Each row is a point on a tangle of strands that fork, close into loops and nearly touch. The rows are in no order.
Two points are linked if the straight distance between their rows is under 117. Some points are linked to none.
J535: [ 24  43 -44   0 -59   3  23  27   9  -8  -3   2  37   6 -21  12 -29   6
 -42  10 -35 -10  53  38  35  -9  36 -11  -6 -20]
J467: [-49 -64 -28   3 -19 -24   5  -3  52  17 -14  31   4  -9   8 -58  71 -42
  -8  14  49  -3 -19 -41  54 -42   3   9 -12  42]
J690: [-21 -17 -11  12  33  20  -7  -3 -31  15  33   7  -2 -51   7  18   9  37
 -24   6  -9   8   2  -5  53  -1  15  -7  16  22]
J811: [ 35  10  43   3   0  16  26 -20 -22 -21 -24 -14  11 -16  48  41  -2  27
 -22 -43 -11  36  -1  22   0  38 -29  -4  28 -27]
J324: [ 13   6  14 -11 -26 -16  -2  -3 -42  -9  16  24  22  14  52   3  31  28
 -51 -13  21  34 -33   0   2  32 -39  17  27  13]
J782: [  3  32 -42   8   3 -10  57  33  21  20  -4   0  55  27 -16 -10   7  16
 -19   6  -6  11   7  23  55   3  45  -6  39  23]
J472: [  4   1   5  17  28  42   9 -17 -29   8  29 -10   0 -42  -8  37 -15  28
 -18  -2 -31   4  15  24  45   4  22 -20  15   1]
J392: [ 39  19  51 -14 -23   8  18 -16   1 -18 -58 -27  -5   1  56  49 -16  25
  -3 -63  -1  33  19  15 -26  25 -44  -8  22 -50]
J155: [ 18  17 -35   2 -19   0  -3  14  -3 -25  14  14  50  19  -4  -1 -13  -1
 -23  28 -25   8  42   2   9   5  16  17  -9  10]
J23: [ 30  -9  14  11 -32  23 -31 -31 -35 -40  27  18  -6 -16   0  16 -22  -5
 -13   4 -15   0   7   1 -16  11 -35  14 -24 -34]
J331: [  7 -35  54   4  17  -2  14 -43  17 -19 -50 -30 -39 -11  20  15 -13 -17
  23 -46 -13  27 -14 -23 -24  -4 -55  -6  -7 -26]
J974: [-11   6  58  -8  19  -8  31 -33  27  -2 -50  -7 -43  17  -4   9   3   0
  41 -37  13  23 -12   5 -25 -22 -36 -14  24 -38]
J873: [ 32 -21  39 -10   0  -5 -17   1 -22 -42  -7 -23  10   3  60  14 -12 -14
  23 -32  -2   7 -49 -30 -66  76 -75  25 -22   5]
J829: [ 22  78   4 -13 -46  15  48   4  -2   8 -19  18   4  44 -57  13   0  26
  18 -31  20 -10  13  71  22 -28  29 -23  67 -58]
J930: [ 20 -37  46   8  24 -10  -3 -20   5 -26 -29 -36  -7  -8  53  12  -7 -18
  26 -41 -10  27 -38 -30 -40  36 -70  13  -8   5]
J657: [ -6 -23  16 -22 -27   2  -2 -21 -29 -25   1  35  17  -5  32   5  52  15
 -40 -12  34  40 -33  -1  28   5 -48  14  29  -7]
J686: [ -3 -41  21 -26 -41  -5  20 -30  -6 -25 -32  30  -3  -6  23  -3  48  -5
 -36 -39  33  40 -22  -8  19 -10 -61   9  18 -38]
J327: [-29 -17 -18 -12  33 -26 -65  54   8  26  22  -3  -6   9  10 -24 -27 -14
  -7  36   2 -21  -3 -40 -46   7  20  20 -52  53]
J963: [ 34 -17  17   6  12   5 -30 -13 -22 -48  35  -7  22  14  26   1  -3 -27
  33   2  -5  -6 -52 -29 -66  72 -49  35 -34  19]
J53: [-26  10 -38  -4  -4 -49   2  47  47  24 -26   5  11  44 -15 -54 -18 -19
   3  29  10 -11  18 -29 -21 -16  25  15  -6  29]
J539: [ 14  42  68 -29 -19  59  42 -56  -7  23 -28 -26 -29   0 -13  70  19  23
  25 -25 -23  -2   8  58  -5 -26  25 -67  34 -44]
J731: [-63   2 -16 -18   1 -12 -13  31  23  24 -10  14 -35 -21 -30 -14 -11   7
  -4  28   1 -30  31 -18   3 -54  18 -12 -15  -9]
J169: [  7  43 -20  -5  37  15   1  26  -4  -2  32 -28  21  35 -18  31 -38  20
  -5  -5 -30  -3  40  39 -20  24  68 -13  -7   6]
J68: [-40  -1 -42 -12 -32 -17  31  12  33  14 -19   7 -20 -28 -41 -13  11  -2
  -6  18   8 -23  29  -7  34 -57   8 -18 -19 -29]
J289: [ 20 -12  19  -3 -27 -44 -14  -6   7   7  13   6  19  50   8 -52   9 -66
 -26 -13  -3   1 -43 -66 -47  17 -66  16 -24  48]
J689: [ 16 -11  37   0  30  41 -31 -26 -53 -17  23 -28 -37 -41  33  62 -28  21
  36 -21  -4   0 -19  26 -36  39 -10 -11 -19 -27]
J526: [-12 -14 -66 -10   1  -6   9  42   2  -8 -51  -3  75   3  20 -14  19   0
   2  54  -9   1  38   2  48 -37  23  12 -12  47]
J641: [-11  21 -47  14 -37 -62  57  16  60  15 -40   2 -22  30 -50 -60  22 -30
  23  -6  33  -9 -14 -17  22 -28  15  -1  19 -31]
J349: [ 23 -44  -6   6 -46  12 -49 -11 -40 -19  33  27   2 -27  -7  -6  -3  -7
 -32  24  -6  -7  -1 -29  12  -5 -39  21 -25  -3]
J768: [-43 -29  14   9  30  25  26 -52  31   6  -7   7 -31 -59 -18   4  47   5
  25  -7  14  -1  -9  11  57 -45   0 -20  20 -13]
J747: [-50   1 -20  11  66  -2 -13  43  20  33  -1 -17  -5 -12   8   0 -21  14
  14  22 -13 -20  32  -2  10 -12  72  -6 -10  47]
J316: [ 42 -13 -29  22 -20  -6 -14  -8   1 -32  21   0  54  21 -12 -19 -12 -27
 -15  31 -29  -3  34 -26 -12  23 -17  31 -29  24]
J417: [-59 -36 -58   3  11 -19  21  39  55  29 -54 -16  -3 -56  11 -35  32 -16
  17  32   7 -39  31  -7  70 -58  36  -5 -19  22]
J173: [  1   2 -28   3  -5 -50  -6  34  37  30  -5   3  33  57  -1 -65  -9 -30
 -14  34   0  -6   9 -49 -38   3   1  18 -24  61]
J440: [ 45   8  56 -15   1  39  -9 -40 -41  -6   4 -44 -37 -25  42  77 -35  18
   1 -39 -28   3  14  46 -42  35  -1 -27 -17 -43]
J203: [-26  -3   0  23  73   3 -15   8  21  11  26 -12 -12  -8  -6   7 -21   7
  31  18 -11   1  10  -2 -15  -1  48  -1 -14  26]
J227: [ 14 -36  12  15  40  18 -36  -4 -62   2  47 -21 -25 -51  41  30 -30  21
  23  -3  -5 -10 -48  -3 -17  59 -14  -2 -15   6]
J191: [ -9  26   0   5   0 -44  45   3  39  13 -36  22 -25  38 -43 -46  16  -3
  30 -16  44   6 -19  13  -1 -23  -4   9  55 -24]
J428: [ 36 -62 -31  18 -26  23 -45 -19 -41 -16  32  12  32 -42   4  -6  11  -3
 -24  33   1  -1  13 -22  46   2 -31  21 -15  26]
J317: [ 17  71  -9 -24 -32  20  20  11   3   8 -14   6  -2  53 -68  22 -22  19
  26  -5  11 -14  32  68  -6 -24  51 -30  38 -44]
J611: [  4 -43   6  19  40   8 -41   4 -46   8  53 -11  -4 -43  39   2  -9  11
  17  20   3 -12 -52 -20  -2  45  -6  15 -17  48]
J36: [ 20 -74 -55   4 -25   6 -35  16 -23   8  -2  -1  49 -31  16 -26  19 -10
 -20  47   7 -10  36 -35  51 -24 -21  16 -30  63]
J471: [  0 -41 -58  -6 -15 -11 -17  28  -1  10 -18   0  64  -1  31 -28  21 -14
 -15  59   4 -13  31 -35  32 -27 -10  20 -38  82]
J682: [-64 -30 -33   1   2 -23  14  18  68  17 -26  18 -10 -25   2 -45  57 -20
  18  25  32 -17   2 -25  62 -54  30  11   0  20]
J45: [ 36  42  20   5  40  14  -8  -7 -17 -35  21 -12  21  41   5  20 -18   5
  19 -15  -8  15  -3  28 -55  62  12  16  11 -13]
J861: [ -5  38 -45  -9 -15 -39  19  40  32  16 -20  -2  -1  44 -52 -27 -32  -7
   9  14   1 -11  38  11 -23 -17  28  -2  -3 -20]
J151: [ 20  15   8  20  40   9 -16 -14 -12 -39  28  -1  28  24  19   6  -9   0
  30  12 -11  15 -21  -6 -48  63 -10  27  -6  13]
J183: [-16 -25  23  20  43 -14 -19  -7  28   0  11   1 -34  -6 -15 -16 -13 -19
  21   9  -9   1 -17 -28 -22  -4   9  16 -23  13]
J547: [  1  50  -4  -8 -12 -11  50  10   0  14 -27  27   1  38 -42  -8  21  23
  19 -25  42   5 -10  49  24 -18  12  -3  90 -39]
J770: [-28 -30  20   2  10 -25  -8  -5  20  -1   1  20 -26   0 -11 -31   6 -19
  -4   3  10   7 -25 -34  -6 -20 -25  15  -6   4]
J784: [ 14  -4  14  34  51   2   1 -23   1 -21  15   2  42  10  26  -7  15  -4
  27  14  -5  28 -31 -16  -3  44 -11  27   4  42]
J369: [ 31  -6 -17  12 -28 -25  -9  -1   6  -6  21   7  42  47  -2 -44  -5 -41
 -20  26 -19  -3   1 -52 -43  30 -34  26 -32  43]
J876: [-17  24 -70  -2  -3 -13  40  53  20  10 -31  -5  69  15  -3 -13  20   8
  -5  23   1   7  28  12  63 -23  46   1  19  36]
J236: [  4  64 -39 -20 -56 -13  22  35  15  12 -13  -2   2  35 -53   3 -36   9
 -12   2 -14 -18  52  48   2 -18  41 -21   0 -44]
J875: [ 26  24  26   8   1  36  14 -29 -33 -23  18   1  12 -22  18  48  -6  26
 -26 -23 -31  20   8  41  22  17  11  -8  22 -26]
J551: [-27  13  39  -2   4 -25  28 -20  48   6 -38  14 -59  25 -35 -28  14 -13
  40 -21  30   2 -15   2 -20 -33 -14 -12  30 -39]
J485: [  0   9  20 -25 -53  -2  47 -36  -5  -3 -25  21 -19 -13   7  13  29  17
 -46 -36  23  24   0  33  24 -14 -29 -11  30 -71]
J461: [ -8 -49  -5  30  54  25 -37 -15 -40  23  36  -6  -2 -68  19  -3  13  22
  11  18   3  -1 -28 -18  49  12   4   4  10  42]
J513: [-19  20  -8  -9  10 -17 -30  33 -51  18  50  12   9  10  34   5 -10  36
 -39  19   0   1 -18 -21 -17  35  11   3  -4  40]
J593: [-40  45  26 -14  35  28   1   4 -31   7   8  16 -24  15 -15  26  -2  41
   6 -11   9   9  -3  22  -7 -13  29 -24  35 -22]
J591: [ 27  20  20   5 -29  32 -37 -26 -47 -37  36  20   0 -15  20  39 -21  16
 -28  -2 -13   3  11  33 -11  26   1   6  -6 -36]
J174: [  0   4   3  -5 -43   7  55 -41  15   1 -12   8 -23 -24 -22  10  25   0
 -29 -17   5  11   6  27  36 -24 -13 -17  10 -60]
J427: [ -8  62  52 -27   4  49  53 -29  -8  22 -36 -11 -18  11 -15  51  23  40
  27 -43  -4   9  -5  58  16 -21  20 -59  65 -46]
J69: [ -5 -67  15  26  41  11 -60  -3   4  12  32 -15 -55 -46 -15 -19 -27 -28
  32  12  -2 -28 -23 -32 -17  -5  -7  10 -36  20]
J466: [-16  30 -19  -4 -48 -12  57 -11  31  19 -14   4 -31 -13 -52   4  17   3
 -12  -1   5 -11  12  19  37 -38   6 -28   6 -55]
J836: [  8 -77  -5  27  14 -10 -59  18  18  36  17 -15 -20 -31  -9 -51 -24 -49
   1  25 -12 -30  -5 -63  -2 -15  -8  15 -43  54]
J917: [ 17 -19  27  -9 -22  17 -52 -20 -31 -37  18  14 -30   1  -9  18 -26 -15
  10 -12  -8   2 -20 -13 -54   4 -48  15 -42 -49]
J14: [ 12 -53 -14  14  11 -19 -61  36   9  37  24 -17   5  -7  16 -44 -22 -40
  -2  32  -2 -33  -9 -65 -32   7  -4  20 -65  82]
J52: [ 25  48  64 -28   2  52  -1 -43 -33  -1  -7 -30 -33  17   9  81 -16  25
   8 -39 -15   5  16  64 -45   7  25 -47  11 -52]
J383: [ -1  45 -21  -6  33   4 -19  39 -45   0  53  -3  27  26  13  23 -31  30
 -26   3 -18  -3  17  10 -21  50  50  -3   1  24]
J820: [-25  50 -41  -8 -34 -10  75   2  51  25 -27  -7 -31 -19 -59  -1  63  10
  14 -20  38 -22 -19  31  52 -38  23 -38  36 -53]
J502: [-20 -60   7   9  -1 -21   1 -13  31   3  -1  20  -4  -4   7 -46  38 -35
 -12   3  20  10 -40 -47  20 -25 -32  17  -6  36]
J833: [ 35  61   7  -4  31  23  12  -4  -5 -20  20 -14  23  53 -20  31 -29  14
   9 -25 -14   8  20  57 -29  37  44  -8  18 -20]
J606: [-81  15 -26 -20  33  -5 -12  61  29  32 -28  -7 -29 -21 -11  -9 -10  14
  19  29  -5 -39  43  -1   3 -57  51 -18 -14  16]
J465: [ 17 -53  37  19   8 -22 -28  -5  13  -8  11  -9 -10  11  12 -40  -1 -75
   9 -21 -12  -4 -65 -65 -48  22 -58  21 -30  48]
J654: [ 23  58  27 -20 -41  23 -39 -12 -40 -30  30  20 -14  18  13  37 -32  23
 -39 -12  -9  -4  22  51 -41  16  23  -5  -3 -57]

A fork is a point with three links, a tip a point with one. Leave the first point through the second and follow the links. Name the first fork or tip that comes.
J461; J611: J427
J440; J689: J875
J417; J682: J183
J551; J974: J151
J324; J657: J466
J782; J876: J23

A tip is a point with one link. Name the tips that can be reached along the links from each point below, in the order of the rows.
J611: J782, J392, J427, J917, J654
J974: J641, J784, J513, J465
J467: J324, J327, J417, J820

Name the points in between on the shortest way along the links from the first point to the second, in order.
J471; J611: J36 J428 J349 J23 J591 J875 J472 J690 J461
J173; J974: J53 J861 J236 J317 J829 J547 J191 J551
J417; J657: J682 J467 J502 J770 J183 J203 J747 J606 J731 J68 J466 J174 J485 J686
J169; J535: J833 J45 J151 J963 J873 J930 J331 J974 J551 J191 J547 J829 J317 J236
